A landscape with many peaks, sampled at points; each row gives a point and its height.
From any point a climber steps to the highest of the 2 points nearest to it. It stops when none of these is higher. Distance is the straight distance between rows; heights are no part of it.
zota h=37.5: [165 158 111 115  96  75 175 160 174 133 152 118 152 147 135 143  85 127
  23  94 152]
gono h=53.5: [169 117 148  67 161 121 136 150 120 134 145 115 169 190 152 140 135  98
 119  96 127]
buk h=29.0: [ 98 109 137 147 112 113 138 148 137 137 109 124  80 108 141 118 126 173
 104 190  70]
tuve h=52.3: [138 116 128 142 148 160 101 106 107 147  77 130  69 103 159 103 134  70
 191 205 125]
bodad h=7.6: [142  74 112  63 161  83  80 116 110 154 147 132 176 152 142 185 141 125
 159 120  74]
Ferit h=53.1: [142 129 130 139 103 127 169 153 134 100 170 102 141 109 117 133 129 188
  79 102 146]
zezu h=48.5: [130  96  48 136 125 105  96  87 160 140 139 131 151 101 127 132 130 147
 126 157 107]
gisu h=18.5: [ 69 149 139 176 105  79 120 164 138 135 138 150 142 126  89 119 122 187
 102  97 106]
ranuf h=21.0: [ 71 139 158 180 112 157 101 120  92 111 106 150 111 103  92 116 154 166
 198 138 117]
zosom h=19.1: [ 64 162 167 176  98 109 144 163 118 118 135 139 121 125  83 119 120 186
 109  87 132]
Gogog h=59.9: [139 119  86 124 131 108 120 104 167 141 110 138 105 128 169 105 110  69
  99 159 131]
Rizam h=44.4: [192 133 122  76 116 113 189 152 149 113 178  83 154 148 146 148 120 112
  46 109 154]
lup h=66.6: [130 147 142 145 136 180 128 108 117 134  76 135  59 114 156  96 123  60
 159 180 141]
paku h=28.9: [162 112 155 123 187 190 104 117  84 130 103 143 132 131 104 121 156 102
 224 122 142]
muv h=34.5: [106 121 102 120 142 117  73  96 126 140 119 157 163 143 125 136 143  95
 182 109 142]
Beg h=36.5: [179  90 116  97 176 174  95  87  95 143 103 116 108 117 151 129 146  85
 211 184 123]
Veka h=32.3: [171 103 141 103 180 154  73 114  84 152  94 128 110 127 139 138 141  88
 235 154 110]
Mag h=68.1: [195 123 182  71 138 185 199 171 102 100 161  70 114 138 129 146 126 140
 103 146 153]
tapil h=51.5: [108 149 120 127 132 124 116 105 144 132 116 147 143 154 135 107 123  78
 124 102 162]
lub h=20.4: [ 60 149 188 176 114 169 119 151  82 110 105 141  99 109  82 112 146 174
 181 115 127]
Moma h=47.5: [131 165 148 125 125 140 134 124 137 127 112 131 129 156 130 118 117  76
 114  99 168]
zogab h=40.8: [143 165 145 115 123 136 158 138 152 126 105 117 103 150 151 121 103  77
  85 125 157]
Tuleb h=35.9: [ 91 162 112 190  90 161 139  99 135 123  97 146  81  79 125  89 113 113
 112 159 159]
fudu h=69.0: [141 104  86 100 142  91 105 100 165 153 126 133 136 141 165 133 111  87
  99 157 109]
dilet h=21.1: [128  93 157 109 153 148 109 134 103 122 129 114 143 138 129 144 159 154
 169 130 100]
Suno h=46.1: [135  89  30 117 126  81  82  66 161 158 155 137 156 103 124 142 114 131
 135 153 105]
Ferev h=57.3: [152 129 119 125 108 148 169 134 136  96 180  99 160 119 111 132 142 170
  93  90 170]
relib h=26.2: [ 79 164 181 160 122 152 120 147  88 119 113 146 131 146  86 109 134 133
 179  79 155]
kolar h=58.5: [131 115  94 129 120 105 138 135 128 111 195 118 208 110  88 152 149 209
 105  61 137]
fot h=33.1: [113 128 113 145 115 140 140 135 155 123 109 123  79 105 147 109 125 139
  96 196 100]
zup h=49.4: [147 128 119 144  96 121 196 168 137 106 172  93 128  92 115 133 113 198
  50 132 124]
mutap h=37.2: [185 145 125  94  99  88 191 160 162 123 165  91 149 143 147 149 104 134
  23 107 143]
kide h=22.4: [126 122 170 111 122 107 175 179 133 134 127 108  86 145 150 135 108 153
  67 164  80]
Luni h=66.5: [195 128 155  70 136 169 195 154 123 108 163  82 143 145 145 141 134 114
  86 127 158]
Dabet h=28.4: [104 151 125 169 105 149 152 128 137 101 137 133 101 104 113 107 135 155
 104 127 149]
buni h=55.4: [115 133  80 121 129  96 104  93 155 146 130 152 155 145 135 122 115  80
 113 105 154]
Ludo h=62.1: [156 115 117 112 112 127 164 140 121  98 198 103 193 122 101 151 152 191
  93  69 163]
zabe h=27.8: [ 72 141 156 155 132 129  83 128  97 134  92 159 122 132 113 119 136 116
 195 121 133]
muram h=33.2: [117 104 113 109 145  99  74 107 119 147 116 144 137 143 140 145 131 106
 185 133 104]
gab h=30.2: [149 119 153 127 178 152  77 110  83 148  90 148 135 137 116 125 148  87
 235 121 137]
foza h=42.4: [108 167 134 138 105  97 144 134 160 139 100 145  97 147 139 109  94  91
  66 136 124]
petus h=43.2: [ 97 164 141 168  97 169 148 114 129 121  82 141  60  98 141  93 108 103
 117 169 142]
Kozo h=61.1: [ 87 148  64 165 105 103  89  79 151 144 135 165 155 109 106 111 117 111
 129  99 167]
Sotem h=31.2: [112 110 113 128 131 106 100 108 133 137 112 135 121 124 146 123 130 105
 155 151 111]
Mapu h=17.9: [ 99 144 122 160 106  72 130 150 139 137 150 136 161 139  95 131 116 188
  88  83 116]
Narug h=49.6: [133 146 124 130 125 117 138 129 167 138 104 135  97 145 169 114 101  74
  79 148 128]
kop h=31.1: [133 152 160 134 103 172 194 152 137 104 134 106  77 106 132 121 116 155
  85 151 143]
Labi h=61.6: [118 104 102 101 137  76  93 126 149 152 138 139 155 150 142 144 126 113
 126 114 101]
fav h=36.0: [131 110 107 132 135 153 121 117 131 126 119 115 104 109 145 116 138 124
 139 164 119]
zitu h=29.2: [121 144 181 135 172 140  79 127  73 149  84 157 119 140 113 126 138  82
 229 107 132]
gubes h=22.9: [ 94 141 193 168 141 161 104 138  61 142  73 151  79 111 112 113 139 112
 220 151 119]
fumon h=48.8: [176 132 163  74 152 117 152 159 119 127 155 110 162 181 140 147 122  96
 101  80 162]
fel h=53.0: [100 154 139 168 112 163 122 115 111 132  75 150  75 107 153  95 112  67
 137 168 146]
Nemuk h=57.2: [112 145  60 179 105 133 111  81 160 111 135 149 149  93 105 107 126 133
 119 109 170]
Didud h=21.8: [ 73 136 171 166 116 155  94 130  83 124  84 156  89 105 113 118 141 146
 207 160 102]
ded h=44.2: [141 133 153  95 121 100 148 152 134 123 153 119 163 178 135 139 125 119
  86  76 149]
pomo h=25.2: [105 167 206 145 135 168 154 155  84 114 116 131 104 144  89 114 131 126
 157  79 164]
vis h=35.4: [110 167 108 159 105  90 132 123 169 125 128 143 151 132 118 127 112 114
  70  79 158]
doko h=35.8: [122 132 105 121 148 149  88  93 121 136 132 154 172 143 107 133 145  91
 180  81 162]
lunad h=64.6: [127 100  72  94 135  61  87  96 152 170 129 144 148 142 154 142 108  93
 119 145  97]
tiga h=15.2: [154  66 139  81 160  98 112 151 111 148 119 118 117 145 178 159 151 139
 145 178  48]
debub h=58.4: [ 92 140  68 141 118  86  78  74 157 156 121 165 156 126 127 115 118  74
 139 107 152]
bem h=54.5: [199 110 118  79 127 145 184 144 136 109 180  88 166 131 153 143 136 136
  65 121 149]
val h=27.6: [166 102 156  98 173 193 104 117  86 116 131 123 152 134 108 138 163 132
 225 122 129]
muk h=19.0: [146  78 138  91 144 124 115 140 117 131 131 116 137 131 152 154 151 149
 153 150  79]
kori h=41.6: [155 148 106 111 141 152 138 101 146 109 151 127 163 149 123 120 133  81
 113  80 195]
Zake h=38.4: [131 134 122 149 107 140 176 152 149 123 131 108  86 100 137 112 117 170
  67 182  96]
bezik h=52.1: [115 114  73 146 117 140 112 104 151 119 137 135 150 102 118 118 137 156
 126 140 131]
zet h=45.9: [143 124  89 168  96 117 190 159 158 122 148  94 107  87 121 121 107 218
  49 160 104]
Depat h=5.6: [142  49  78  80 138  85  86  95 129 143 151 130 176 106 130 185 131 160
 152 160  52]
mugi h=25.6: [127 120 180 144 148 184 107 141  73 120 106 128 105 122  98 122 159 139
 214 130 120]
govif h=31.5: [105 155 127 181  98 155 179 133 138 105 127 111  83  82 114 106 121 184
  90 151 139]
lazi h=23.7: [110 154 209 144 141 181 140 155  79 130  94 138  81 135 103 105 129 118
 179 118 131]
ved h=26.8: [139 125 166 122 131 169 177 153 123 105 134 102  86 123 135 128 129 144
 121 156 116]
gepuv h=21.9: [135 125 183 106 136 141 166 166 121 125 124  98  83 142 157 129 117 128
 101 161  97]
led h=28.5: [ 84 154 173 156 147 126  75 133  76 148  75 166 125 143 108 115 136  86
 216 103 139]
niz h=11.3: [159  65 106  67 157  86 110 137 134 146 141 119 152 141 173 163 142 135
 121 167  54]
bipaz h=26.0: [ 97 108 169 128 125  91 147 181 129 137 118 128  91 136 139 127 120 173
  90 164  58]
Leve h=24.4: [113 131 186 141 152 172 122 148  87 125  93 142  82 129 113 107 142 125
 199 143 116]
Padaz h=37.6: [138 182 133 136  97  99 161 141 158 111 148 126 143 153 116 126 110 121
  67  75 176]
Kina h=58.3: [142 103 127  86 156  93 118 134 133 150 147 133 171 171 146 152 141 113
 114 104 110]
mesiz h=41.1: [151 142  89 134 108  86 167 139 180 125 151 115 149 131 137 132  97 140
  36 105 143]
bapur h=19.8: [ 62 154 169 172 108 138 124 149 105 113 127 134 127 120  89 118 137 173
 147 107 129]
donuv h=46.4: [148 173 109 134 113 151 148 107 151  91 157 122 152 133 108 124 133 113
 101  75 208]
limor h=37.8: [147 142 114 109 157 162 115  95 127 119 144 137 175 155 115 119 142  79
 164  76 192]
takul h=48.1: [127 120  87 163 107 122 142 122 156 114 150 122 143 100 113 120 130 185
  91 124 126]
pazem h=30.3: [105 177 135 168  89 161 151 118 140 104 110 137  98 109 115 101 120 119
 111 124 170]
sude h=9.0: [152  75 114  68 164  70  94 133 118 161 131 129 159 163 172 172 135 123
 138 135  67]
lufo h=38.0: [100 155 107 156 103  77 121 130 166 147 115 151 132 137 137 111 102 106
  74 117 129]
zodel h=23.3: [140 113 154 110 135 166 142 146 107 105 142 105 123 126 132 133 149 160
 142 147 110]
badov h=42.6: [154 105 126 113 156 171 115 109 110 130 112 121 101 119 143 115 145  98
 180 174 127]
bufa h=4.2: [148  67  72  76 140  64  83  96 140 162 150 130 156 127 152 170 126 124
 145 167  64]
kugo h=42.5: [124 116  88 175 102 126 158 134 157 124 131 109 101  84 126 107 120 192
  71 177  97]
gur h=41.0: [154 166 155 100 114 112 152 151 143 115 154 109 159 172 125 140 114 109
  72  59 179]
vuze h=51.8: [125 168  78 163 104 150 141  95 159  97 147 135 143 105 111 112 130 128
 102  91 196]
burug h=26.5: [144 109 172 128 157 200 101 119  79 103 117 125 137 115  93 135 165 156
 234 129 117]
gov h=34.6: [111 161 144 155  96 147 191 163 144 114 124 110  59  93 126 120  95 175
  69 164 119]
Kofaf h=3.0: [142  70  79  77 146  58  62  88 132 176 124 134 127 128 165 169 115 105
 170 177  65]
Zipov h=6.7: [136  61 102  79 149  79  72  98 121 139 143 132 176 123 133 192 140 147
 188 136  64]
Bure h=44.9: [136 131  85 147 109  95 143 124 169 130 152 120 155 118 120 127 111 165
  67 109 135]
gimas h=27.0: [ 86 152 152 153 127 132  99 124 109 124 111 148 134 147 109 120 137 120
 164  92 141]

Where does a climber stop that starts at each point below?
gubes => gab
gisu => gab
bufa => ved
lazi => gab
muram => Kozo
Padaz => fudu
buk => Ludo
Dabet => Ludo
